The views of a scene show one set of named points, each view turned or mirrored, shifted and resized as a whole, with a little noise and some points left out.
In the rows, zero is written as 128.

Scene 1
View 1
j_747: [122 144 152 112 121 161 157 150 123 139 138  98 126 150 146  95 153  98
 135 145 144 118 109 125 120 144 146 101 128 117 131 131 148 125 138 103
 139 115 114  81 113 144]
j_420: [121 122 115  84 141 122 114 113 102 143 103 131 106 120 132 107 137  99
 124 108 125  98 102  93 137 120 138 106 115 115 139 117 128  99 133 147
 164 116 119 121 124 115]
j_316: [ 99 127 143 116 132 123 119 121 107 155 125 121 132 139 131 112 148  95
 125 143 134 118 114 105 124 118 127 124 121 143 143 123 135 120 148 119
 152 119 107 132 125 126]
j_718: [114 119 135 133 151 132 142 118 127 148 105 117 107 107 149 123 154 123
  99 141 125 119 128  95 121 134 143 132 118 136 157 140 112 110 109 129
 123 107  90 140 125  90]
j_508: [109 130 127  76 126 122 108 120  95 149 118 130 127 144 125  96 132  79
 142 116 136 102  90 100 135 114 130 103 117 124 126 107 147 108 159 132
 181 128 123 118 124 142]
j_670: [106 123 129 102 139 111 108 106 100 151 114 132 123 126 128 116 139  96
 126 127 129 116 116  94 130 111 127 125 114 130 144 123 135 108 149 143
 163 120 110 138 128 119]
j_257: [105 128 128  98 129 118 105 128 102 154 121 129 118 148 118 107 140  88
 134 118 123 110 105 113 131 115 123 105 127 123 146 119 127 121 152 124
 151 105 125 113 122 127]
j_85: [100 129 143 129 133 113 105 126 108 157 130 131 122 148 118 118 152  97
 130 137 119 125 126 118 123 111 117 122 131 130 161 132 120 131 151 119
 132  94 117 122 124 123]
j_378: [122 126 121  98 141 122 113 120 105 143 112 131 103 125 128 112 140 103
 128 112 119 107 115 103 136 121 133 107 121 107 150 128 122 109 135 144
 146 102 120 109 122 114]
j_454: [112 132 138 105 131 136 130 131 112 147 124 116 122 140 135 105 145  96
 128 134 134 114 109 112 125 127 135 111 124 126 138 123 135 117 140 120
 150 115 115 109 120 129]
j_61: [102 127 137  95 130 121 116 113 100 151 122 124 134 137 133 107 140  89
 131 135 140 113 105  97 129 116 132 121 114 138 132 117 148 109 152 131
 174 133 110 134 126 135]
j_523: [112 129 125  79 129 134 122 129 104 147 117 121 125 141 130  96 138  88
 134 118 136 100  88 103 133 124 137  99 119 124 126 107 141 110 145 126
 170 128 120 110 121 136]
j_769: [117 139 153 134 132 135 138 123 115 141 136 109 122 134 142 121 155 107
 128 153 137 132 140 113 120 127 137 129 123 121 153 146 142 122 141 126
 134 105 106 108 118 131]
j_337: [105 122 130 106 141 123 122 114 110 152 111 124 123 124 137 114 145 101
 116 135 132 110 108  93 127 122 134 125 114 140 139 120 130 108 135 131
 156 126 103 142 126 113]
j_57: [126 119 108  77 146 140 136 122 114 142  93 121 106 110 145 100 138 107
 115 107 130  91  91  88 138 135 148 102 113 120 129 115 124  93 116 143
 160 125 108 121 123 102]
j_132: [108 133 150 123 131 133 134 121 115 148 128 113 132 135 142 115 151 102
 125 153 141 125 124 107 121 127 136 130 118 136 140 133 146 118 143 122
 149 121 102 123 121 130]
j_155: [109 126 124  82 136 120 115 106  98 148 111 127 127 125 134 107 134  93
 129 124 140 105 100  87 135 115 135 119 109 133 127 111 149  97 148 142
 182 138 109 138 127 130]
j_856: [100 127 144 117 128 137 134 135 119 156 126 113 134 143 136 106 150  96
 119 147 136 117 104 110 119 130 134 120 124 151 138 120 133 123 137 105
 144 123 104 129 121 123]
j_42: [116 120 114  87 146 113 104 109 101 148 104 136 106 119 127 113 135  99
 125 108 121 104 109  91 138 114 131 111 116 118 146 118 124  98 137 151
 162 111 119 128 125 110]
j_250: [120 130 137 122 137 134 127 136 118 146 124 119 107 136 132 114 152 107
 123 129 120 118 124 118 124 127 135 109 129 114 158 138 118 125 131 120
 121  90 116  99 118 117]
j_127: [102 130 156 149 136 134 143 129 124 152 130 108 126 131 143 124 159 113
 112 163 132 133 137 115 114 130 134 138 126 144 158 144 126 128 131 110
 118 105  94 130 122 112]
j_935: [133 142 156 130 134 149 157 123 120 133 132 101 117 126 155 117 156 114
 128 152 143 132 142 110 121 137 150 126 119 108 146 152 151 114 131 133
 136 110 101  96 116 129]
j_227: [119 137 150 126 131 128 126 124 110 145 136 114 119 141 133 117 150 101
 136 143 132 127 135 118 124 123 135 122 124 112 152 144 142 123 149 127
 138 102 114 102 118 135]
j_977: [114 134 146 129 136 112 110 107 103 146 130 125 115 132 130 128 147 102
 133 138 128 133 145 110 126 109 126 129 123 112 160 146 137 119 153 144
 144  97 113 115 122 127]
View 2
j_420: [155 110 151 114 169 112  65 141 189 151 133 157 140 157 109 146  97 147
  66 120  94 104 149 147 132 110 172 150 127 120 188 143 149 111 101 105
 110 158 129 153 114 204]
j_508: [128  88 136  87 155 146  74 129 184 119 150 135 129 134 112 154 102 158
  96 104  95 117 162 135 126 102 156 149 136 122 174 112 159 132 103 111
 109 161 107 113  99 196]
j_378: [156 115 153 114 170  94  89 146 176 151 140 170 132 152 104 144 103 131
  73 106  91  93 142 131 143 101 167 144 135 120 187 155 143 122 108 107
  94 150 136 166 125 195]
j_257: [147 102 151  88 163 110  93 148 160 132 143 157 126 140 107 148 106 134
 108  94  97  90 152 116 145  89 151 137 142 119 176 124 149 138 110 104
  84 158 115 145 118 189]
j_57: [142 119 148 115 169 114  37 140 180 171 113 148 153 152 133 143  87 149
  56 134 103 106 153 148 118 120 180 176 119 107 193 146 148 104  87 108
 127 158 157 162 123 199]
j_42: [165 110 162 110 172 108  74 144 190 152 131 165 137 163  95 145 102 147
  68 122  91 106 145 154 136 104 172 132 127 131 189 136 139 109 106 100
 107 161 117 153 109 202]
j_718: [162 146 178 124 165  65  81 144 135 186  69 183 155 162 126 124 117 115
  71 151 105  94 126 134 145 111 170 160 126 126 158 136 117 102 115  98
 100 120 161 179 155 144]
j_747: [ 99 109 121 104 136 112 102 127 124 132 135 140 131 106 161 140 113 112
 105  91 101  88 150  86 135 109 159 206 149 110 144 146 166 148 110 129
  90 114 175 147 154 149]
j_935: [126 122 136 143 138  87 124 120 141 149 119 169 134 130 143 131 127 105
  77 119  81 104 128 112 145 115 174 191 150 138 133 165 148 126 125 124
  94  91 175 154 165 133]
j_85: [157 116 167  90 160  84 124 146 137 139 124 177 128 144  99 137 122 116
 115 100  96  84 138 106 164  85 142 126 149 133 159 121 133 139 127  98
  70 135 114 154 136 159]
j_250: [146 125 152 108 162  75 109 150 142 152 127 173 132 138 125 138 113 108
  93  97  95  75 135 103 155  96 157 160 144 115 169 157 144 134 115 109
  73 131 152 178 148 165]
j_523: [126  98 134  91 155 138  68 136 169 131 142 134 134 131 126 150 100 150
  91 105 100 106 159 128 125 108 160 166 137 114 174 123 158 132  98 111
 109 158 129 129 114 192]
j_127: [145 135 169 108 146  70 118 135 107 162  78 179 143 141 131 125 134 103
 107 131 101  94 128 104 158  98 149 162 143 133 127 116 123 125 130 100
  81 101 152 155 162 117]
j_856: [130 115 155  81 146 108  84 137 121 147  94 151 140 130 137 137 119 127
 114 122 108 100 150 109 139 100 147 168 135 118 143  98 138 129 114 104
  94 130 139 134 140 145]
j_337: [151 119 166 102 157 109  73 136 159 156  97 161 145 154 114 139 112 141
  87 137 102 113 147 143 138 108 160 149 130 128 162 108 131 112 113  98
 109 139 126 138 125 167]
j_670: [155 109 166 105 160 111  91 133 173 144 118 166 136 156  96 141 114 147
  86 128  90 116 141 145 145 101 158 131 136 139 164 113 131 113 115  99
 102 140 108 129 117 176]
j_977: [157 112 161 127 155  84 137 134 162 138 133 185 124 151  96 136 129 119
  88 111  76 103 129 125 161  94 161 135 154 153 151 144 133 127 131 105
  77 115 122 147 137 156]
j_61: [134 101 150  98 145 133  83 128 165 133 121 148 135 141 114 145 113 150
  99 127  96 122 154 138 134 106 155 149 136 136 154 101 142 122 114 104
 108 139 111 110 116 172]
j_316: [139 111 155  97 152 111  96 135 148 141 114 159 135 143 117 141 119 132
 101 117  97 103 148 121 145  99 152 150 142 130 154 112 139 127 117 104
  93 131 127 137 130 160]
j_155: [138 100 151 102 151 143  66 126 185 139 122 146 140 148 109 148 106 160
  79 133  93 130 154 155 124 111 165 149 131 135 166 107 142 112 107 104
 122 148 114 108 107 184]
j_769: [136 117 148 124 143  86 130 125 135 143 116 172 131 134 126 132 130 109
  95 112  85 101 131 111 151 104 159 170 151 141 136 142 141 131 128 113
  83 101 151 144 154 135]
View 3
j_250: [123 160 113 128 164 159 108 109 115 113 142 154 140 115 144 141 139 166
 108 141 109 146 106  97  94 135 154 172 116 143 149 114 105  74 141 103
 101 120 126 134 136 122]
j_935: [107 164  91 149 161 153 126 120 128  98 153 117 156 115 129 140 156 175
 110 182 124 108 147 145 112 107 153 154 124 141 135 143 115  87 107  92
  81 143 131 162 127 143]
j_132: [109 135  94 151 149 156 132 113 136 111 126 106 138 117 158 132 120 154
 100 164 118 125 141 103 127 113 161 139 133 135 119 138 104 104 109 121
  98 114 125 144 155 140]
j_856: [108 124 113 133 137 158 118 103 122 114 122 110 127 119 181 143 131 150
  96 157 113 126 125  84 123 128 170 134 133 131 125 128  95 117 116 134
 111  91 137 151 166 137]
j_316: [122 127  98 143 152 161 122 113 134 120 120 120 120 113 163 131 107 145
 108 144 116 137 119  87 129 130 160 139 129 140 121 122  97 104 115 128
 104 106 120 129 151 129]
j_127: [ 85 162 102 154 137 149 125 104 127  95 144 114 160 128 177 148 145 169
  80 167 111 146 146  86  94 100 181 157 141 116 139 160 124  76 131 114
 101 106 132 147 171 149]
j_85: [124 141  97 155 160 156 121  95 130 127 113 151 145 128 154 127  99 143
  92 136  99 162 109  65 100 129 164 155 122 132 133 132  95  73 141 122
 113 111 114 103 155 132]
j_378: [137 148 101 125 173 161 112 137 125 118 139 152 105  93 142 141 107 157
 126 117 120 142  98  95 126 148 142 163 126 163 126  90  99  79 128 117
  91 123 100 118 127 100]
j_523: [143 106 116 116 160 172 111 123 126 129 115 127  91 101 152 127 108 138
 131 136 121 110  97 102 153 157 142 129 116 164 118  79  71 138 106 137
 103 105 124 143 133 113]
j_769: [111 151  91 158 159 153 127 108 131 107 135 124 158 124 138 131 135 165
  99 170 114 128 141 115 108 108 157 151 123 131 131 147 113  82 117 102
  91 134 125 139 142 147]
j_420: [136 137 102 114 169 164 118 153 128 117 140 135  79  81 154 144  98 151
 137 115 129 136  96  97 148 150 138 150 137 170 114  79  97 100 112 130
  89 112  92 123 126  94]
j_155: [129 108  91 135 154 166 134 146 141 121 120 104  79  85 166 131  80 138
 129 128 132 121 117  96 170 140 145 121 142 162  95  97  93 127  91 146
  95 105  98 123 143 110]
j_508: [152  90 102 131 167 174 119 122 136 137  99 125  87  99 147 117  80 127
 132 133 119 118  96  96 164 157 140 118 120 167 104  84  68 137 101 141
 103 106 113 121 133 112]
j_227: [125 145  92 157 167 158 124 107 130 118 125 139 152 123 125 121 122 155
 106 161 113 132 126 115 108 119 152 151 116 142 133 135  99  87 122 101
  95 136 122 126 134 139]
j_718: [ 83 183 104 126 142 146 124 149 118  84 174 115 121  88 192 171 142 183
 101 133 128 149 134  90 109 113 172 173 161 136 133 128 138  61 125 119
  87 105 103 144 163 114]
j_257: [140 123 104 140 164 165 114 105 128 134 108 149 119 119 148 124  90 137
 108 127 106 150  92  72 122 149 154 145 115 148 127 107  80  93 134 129
 113 108 112 107 144 118]
j_42: [136 139  97 127 169 161 126 152 128 117 138 142  78  80 155 139  80 149
 131 105 125 148  96  85 145 147 143 152 142 165 110  84 101  86 117 135
  90 113  80 103 135  91]
j_61: [123 107  91 143 153 162 135 129 142 121 114 100  95  95 167 129  85 137
 120 144 126 117 127  97 164 132 153 114 139 153  98 112  93 129  91 142
  96 104 108 127 147 123]
j_454: [125 127 110 130 156 164 113 113 123 118 124 129 121 113 153 137 124 149
 112 149 117 120 112 101 126 139 155 139 119 146 129 110  89 109 117 125
 102 111 130 142 142 126]
j_670: [123 127  89 146 160 158 131 137 138 119 125 121  97  93 162 133  78 144
 115 124 123 147 114  82 148 130 153 137 145 152 105 112 105  95 109 137
  97 109  91 105 150 113]
j_747: [123 125 121 125 156 168 104  90 115 118 128 124 150 129 133 132 170 158
 110 187 116  92 124 137 111 134 149 144  97 144 147 116  79 127 112 104
 102 122 165 184 130 147]
j_57: [122 145 122  90 159 163 112 164 118 102 160 120  64  65 171 161 129 166
 141 118 139 117  99 110 154 155 145 151 144 172 117  66 105 111 105 135
  83 103 103 152 132  88]
View 4
j_856: [136 116 119 151 165 124 113 151 132 141  89 188 138 132 118 162 169 118
 151 101 111 146 138 161 169 124 122 151 139 127 149 150 166 104 128 116
 156 140 156 152 118 136]
j_670: [123 151 122 130 146 138 130 154 122 114 113 176 108 119 146 129 173 102
 174 118 145 121 122 114 149  91 145 155 138 116 141 131 177 129  97 119
  92 113 154 132  83 131]
j_977: [ 98 134 133 123 121 147 121 124 109 146 106 156 144 135 121 145 177  98
 175 123 150 152 120 100 179  73 137 138 125 100 114 107 180 125  78 131
  96 117 138 143 118  98]
j_132: [122 132 128 135 141 132 133 139 143 143  95 172 148 136 102 156 152 106
 156 101 122 162 135 137 174 115 123 151 139 135 152 141 154 111 101 125
 132 139 149 160 112 130]
j_378: [120 126 165 119 126 131 127 143 131 133 106 188 127 151 168 113 195 106
 166 133 151 109 113 139 159 100 134 137 134  85 110 107 166 136 103 109
  98 129 132 112  94 102]
j_155: [136 162 122 133 151 125 147 173 145  99 126 188  95 119 160 127 165  97
 169 111 152 105 114 119 136 130 131 172 138 126 165 139 151 132  95 114
 101 123 157 122  67 156]
j_57: [149 135 180 112 141 121 144 164 163 111  99 219 118 161 184  87 182 104
 165 127 134  83 138 181 129 135 132 149 151 108 139 137 139 141 130  89
  98 137 137 115  50 132]
j_454: [128 125 146 139 141 124 127 150 138 139 100 187 136 141 138 143 179 109
 146 111 132 133 114 147 168 136 116 146 129 111 138 124 151 118 111 118
 141 145 145 139 118 125]
j_935: [110 122 172 112 109 135 152 111 173 167  86 174 183 178  91 138 150 103
 145 106 118 177 144 149 190 124 108 131 146 130 129 124 122 119  83 131
 129 160 128 165 114 105]
j_337: [136 140 129 126 152 136 126 156 133 118 100 187 118 132 136 127 168 108
 176 116 127 122 141 145 149  98 142 154 146 124 150 145 172 122 119 110
 106 121 153 138  79 137]
j_718: [129 106 167 106 140 146 113 124 134 148  56 188 167 174 113 106 161 118
 183 127  89 142 194 188 160  48 161 127 167 119 119 153 181 113 140  97
  97 123 132 160  71 106]
j_250: [115 102 164 128 125 132 113 127 128 161  84 184 160 161 134 134 195 114
 149 126 125 143 123 159 187  98 120 128 130  91 100 110 166 118 114 119
 131 138 128 138 129  88]
j_316: [126 133 125 141 150 131 121 147 125 134 102 175 128 129 127 152 175 107
 158 108 135 138 122 138 169 111 125 149 135 118 144 132 168 117 105 121
 129 132 153 143 113 128]
j_227: [107 123 146 129 121 135 128 122 132 157 100 166 161 148 110 157 174 100
 151 113 142 161 117 123 191 114 115 136 126 112 122 110 151 119  83 136
 128 142 137 150 134 102]
j_769: [107 119 145 125 121 136 133 117 141 164  90 164 167 157  90 155 161 105
 152 107 123 178 135 132 193 106 119 137 135 125 128 124 148 112  86 136
 131 146 138 164 129 107]
j_127: [118 107 132 133 148 141 109 116 127 168  68 168 175 154  77 161 157 118
 159 106  93 184 169 161 189  72 136 134 147 133 131 149 176  98 123 122
 138 136 142 178 125 111]
j_420: [131 143 156 118 131 126 136 160 143 116 116 197 110 144 180 103 187 101
 168 132 156  91 115 139 140 117 136 150 138  93 131 120 157 140 106 106
  91 123 140 110  69 123]
j_42: [126 144 150 117 132 135 130 157 126 108 116 190 105 134 178 104 188  99
 179 135 158  91 113 128 139  96 146 151 137  94 127 118 174 141 104 105
  80 115 142 114  71 120]
j_508: [132 153 120 150 150 118 139 178 135 104 136 188  90 108 177 138 186  98
 149 112 169  99  76 112 145 159 114 167 119 106 155 119 150 133  96 121
 124 136 158 115 101 147]
j_523: [142 137 140 141 151 111 134 171 145 115 121 200 105 127 173 137 189 103
 146 113 152 100  91 139 150 164 110 155 126 104 145 124 143 127 108 114
 137 145 151 117 101 140]
View 5
j_85: [114 126 123 104 147 117 129 147 118 134 151 129 136 105 123 120 111 125
 132 136 113 145 107 150 135 135 117 159 113  98 138 140 136 127 120 148
 142 124 115 140 120 115]
j_378: [122 117 134 141 158 127 127 153 139 135 140 123 138 107 120 134 115 126
 128 130 119 136 121 158 123 121 106 158 114 128 123 125 123 113 107 126
 131 105 124 145 102 103]
j_132: [116 121 125 125 138 114 127 112 108 122 134 124 128 123 112 128 121 143
 127 131 129 125 117 140 122 140 133 150 126 110 133 133 145 135 112 136
 119 119 119 126 117 115]
j_977: [111 134 125 121 152 109 121 138 119 127 148 120 139 110 120 128 117 133
 134 138 116 130 119 145 122 110 124 163 123  91 123 138 129 126 108 150
 130 129 127 146 121 113]
j_420: [134 108 139 146 166 129 128 144 131 130 138 119 131 110 118 142 113 126
 129 127 125 131 120 158 115 119  98 151 120 141 113 123 124 109 112 113
 127  93 124 141  96 104]
j_769: [102 134 120 123 132 117 126 126 123 131 134 127 139 120 112 121 124 145
 126 130 120 132 128 141 133 135 146 168 123  97 135 129 134 132 100 144
 125 133 124 132 119 111]
j_670: [133 114 133 130 165 114 124 131 108 124 147 118 124 111 120 138 112 127
 133 137 127 128 106 151 113 117 100 144 125 120 119 135 135 121 121 131
 130 105 118 140 110 114]
j_155: [139 105 134 137 164 121 127 114 104 122 141 123 114 119 115 145 116 138
 133 133 135 123 109 152 109 124 101 139 137 137 107 128 132 113 124 111
 130  88 117 135  98 116]
j_227: [103 132 121 122 139 119 127 130 122 133 138 127 140 117 114 125 122 142
 130 132 119 134 127 144 132 129 137 167 123 101 127 131 128 126 104 140
 129 125 126 137 117 113]
j_337: [137 111 134 135 156 115 127 128 114 121 139 118 125 113 119 136 112 126
 128 129 131 125 108 148 113 132 106 141 119 130 132 131 146 126 119 127
 122 104 115 131 110 109]
j_257: [122 114 126 116 154 132 134 141 122 138 147 133 129 110 122 127 114 131
 133 132 121 146 109 158 135 137 108 155 120 121 120 132 123 109 123 126
 147 102 117 145 103 117]
j_747: [100 125 115 128 114 142 135 109 129 135 116 139 134 130 105 120 130 157
 119 118 129 140 138 145 146 166 153 169 124 122 135 119 130 123  97 120
 124 116 121 123 105 111]
j_856: [124 113 124 120 133 124 132 116 110 128 133 130 124 118 114 123 117 138
 126 127 132 136 108 145 132 161 127 145 118 125 147 132 150 133 119 129
 125 110 109 118 113 115]
j_42: [136 110 140 142 172 121 125 150 126 129 146 116 129 104 121 142 109 121
 132 132 123 129 114 158 112 111  92 150 118 134 114 129 125 109 116 120
 132  97 122 145 100 105]
j_61: [131 111 129 125 156 120 131 112  98 124 141 126 117 121 114 137 117 141
 133 133 133 128 107 148 118 134 111 141 136 125 114 133 135 118 126 121
 133  99 114 133 106 120]
j_508: [127 106 127 126 161 135 136 116 107 134 143 134 116 120 117 139 119 145
 137 133 133 138 110 158 126 135 102 147 139 135 100 126 117 100 128 105
 149  84 116 143  93 122]
j_935: [102 133 120 144 128 116 122 120 130 123 122 121 142 124 107 126 127 149
 121 125 126 121 142 137 123 130 154 170 124 107 137 121 137 137  86 137
 107 133 131 126 118 105]
j_57: [140 101 140 163 158 132 127 139 139 128 128 116 129 112 113 146 116 128
 121 118 133 124 124 157 111 133 100 145 113 161 125 115 133 114 104 104
 114  87 121 128  91  96]
j_250: [110 128 126 127 138 127 129 151 141 138 134 127 146 108 118 122 116 128
 122 125 115 143 127 150 138 139 128 166 105 114 144 128 132 123 101 139
 128 125 123 136 113 104]
j_454: [117 118 124 126 140 129 132 126 121 132 134 129 130 117 114 127 119 140
 127 127 127 138 119 150 132 145 124 155 122 125 130 128 133 120 112 123
 130 107 117 131 107 112]
j_718: [134 119 137 150 144 106 118 149 133 119 131 107 139 105 115 131 110 117
 117 122 120 119 120 140 108 133 118 148  97 126 162 128 160 148 100 143
  98 127 119 120 120  95]
View 6
j_523: [157 166 109 150 149  93 171 194 132 122 124 151 111 148 118 135 100 126
 119 132 125  97  81 101 123  99 164 112 121 123 165 161 150 159 107 107
 193 117 149  78 175 156]
j_718: [ 88 146  68 147 113 134 127 167 172  90 129 180 103 161 183 141 138 105
 154  93 163 142 170  84  95 100 128  84 101 121 184 137 141 190 155  91
 183 129  78  93 126 123]
j_316: [127 141 103 180 120 136 159 161 149 112 122 158 129 166 137 128 117 126
 120 123 134  93 115  98 128 116 144 103 123 110 160 143 156 176 138 105
 164 139 123  97 148 167]
j_454: [137 148  97 164 127 115 153 162 153 120 115 155 118 155 127 116 105 133
 120 127 127  99 107 106 125 114 149 113 112 117 166 142 157 164 131 102
 172 131 122  93 148 154]
j_670: [111 137 117 186 132 152 152 197 142  90 138 168 132 159 137 156 133 104
 121 124 146  91 118  78 122 117 144  86 144 104 174 158 162 182 133 111
 167 125 135  92 158 178]
j_227: [112 134  96 182 124 134 124 144 174 129 105 162 129 137 107 104 108 137
 119 130 130  88 129 110 133 145 141 108 111 104 174 127 168 155 147 107
 159 128  95 107 131 161]
j_935: [113 160  87 148 147 127 114 136 191 139 112 160 123 117 118 112 100 133
 140 106 136  98 156 115 105 140 136 112  81 109 163 120 174 145 147 122
 166 144  69 106 113 122]
j_250: [100 129  71 167 106 108 127 153 172 117  98 164 100 147 126  99 112 135
 122 130 132 119 128 110 128 125 146 100 107 121 194 135 151 161 140  83
 181 105  90  99 137 150]
j_378: [101 138  98 166 130 115 131 199 152  97 118 168 103 135 118 132 119 115
 123 135 138 106 116  88 124 124 156  87 128 119 202 161 156 162 122  92
 191  85 121  86 163 166]
j_747: [161 168  84 142 141  87 150 126 168 161  97 143 119 138 110  88  76 158
 123 124 116  95 110 138 120 121 150 137  81 120 148 123 159 138 129 107
 174 148  97 103 133 130]
j_155: [142 160 133 166 161 142 170 212 127  97 149 165 135 149 132 169 124 101
 128 120 140  80 101  76 114 103 154  98 138 105 158 167 163 177 114 125
 175 133 158  84 170 170]
j_61: [147 152 128 177 143 145 174 185 132 108 138 161 141 163 133 151 118 115
 121 120 135  79 105  88 124 111 145 104 133 104 150 153 164 179 127 124
 162 145 148  91 160 175]
j_769: [110 139  88 175 127 143 124 134 182 129 111 162 131 140 125 110 108 136
 131 117 132  95 147 111 119 139 133 111 102 104 166 119 169 161 158 111
 155 147  83 107 117 148]
j_337: [120 149 106 167 130 140 159 188 142  93 137 168 123 166 156 155 132 104
 134 109 147 108 122  81 113 100 139  93 127 113 164 156 151 187 134 106
 175 134 127  86 154 158]
j_977: [ 84 116 104 200 121 161 117 158 173 104 114 172 133 137 112 119 129 120
 120 132 138  87 142  94 134 151 136  88 125  99 186 135 174 163 153 108
 153 120  96 107 131 173]
j_85: [ 97 101  85 213  79 137 138 147 160  99  98 165 119 177 128 102 124 138
 108 148 126 106 112 104 154 133 139  95 140 112 190 134 150 179 152  74
 158 112 107 105 144 189]
j_420: [116 153 111 154 147 117 148 220 137  95 131 167 105 135 123 154 123 102
 127 129 144 107 106  75 117 108 160  87 131 117 192 170 157 168 109 104
 198  90 141  79 174 162]
j_57: [132 178  96 119 156  93 154 225 140  99 140 165  90 134 144 158 120  96
 140 113 150 122 115  80  96  86 160  91 114 129 186 172 144 169 102 104
 216  94 133  71 172 129]
j_856: [145 151  89 168 110 123 169 142 148 119 120 154 128 184 155 123 112 133
 128 114 132 106 117 110 121  96 138 120 111 114 143 136 145 184 149  98
 164 162 121  94 141 149]
j_257: [126 128 102 190 112 120 158 182 141 107 111 159 118 165 115 121 114 131
 108 147 124  94  91 100 144 121 154 101 139 117 181 155 150 172 126  90
 174 106 142  90 169 188]
j_127: [104 132  68 175  95 145 134 116 179 117 112 168 129 175 168 112 124 132
 140 105 143 122 162 110 115 116 119 108  98 111 158 116 150 186 173  96
 155 165  71 109 111 136]
j_508: [158 154 134 178 153 120 178 206 121 110 132 152 129 153 106 145 106 120
 110 140 125  69  72  92 135 113 164 109 142 110 160 166 161 164 106 114
 175 122 173  84 182 187]
j_132: [131 151 101 171 129 146 145 143 163 124 124 158 138 159 139 128 115 128
 132 111 138  95 132 106 115 119 133 113 110 105 149 130 163 174 150 118
 155 163 108 102 131 149]

Which points are out of place in each view (at most two, in the order of its rows)? Write none if all are in place.
view 1 => j_316
view 2 => none
view 3 => j_257, j_61
view 4 => j_977, j_718
view 5 => j_769
view 6 => j_523, j_85
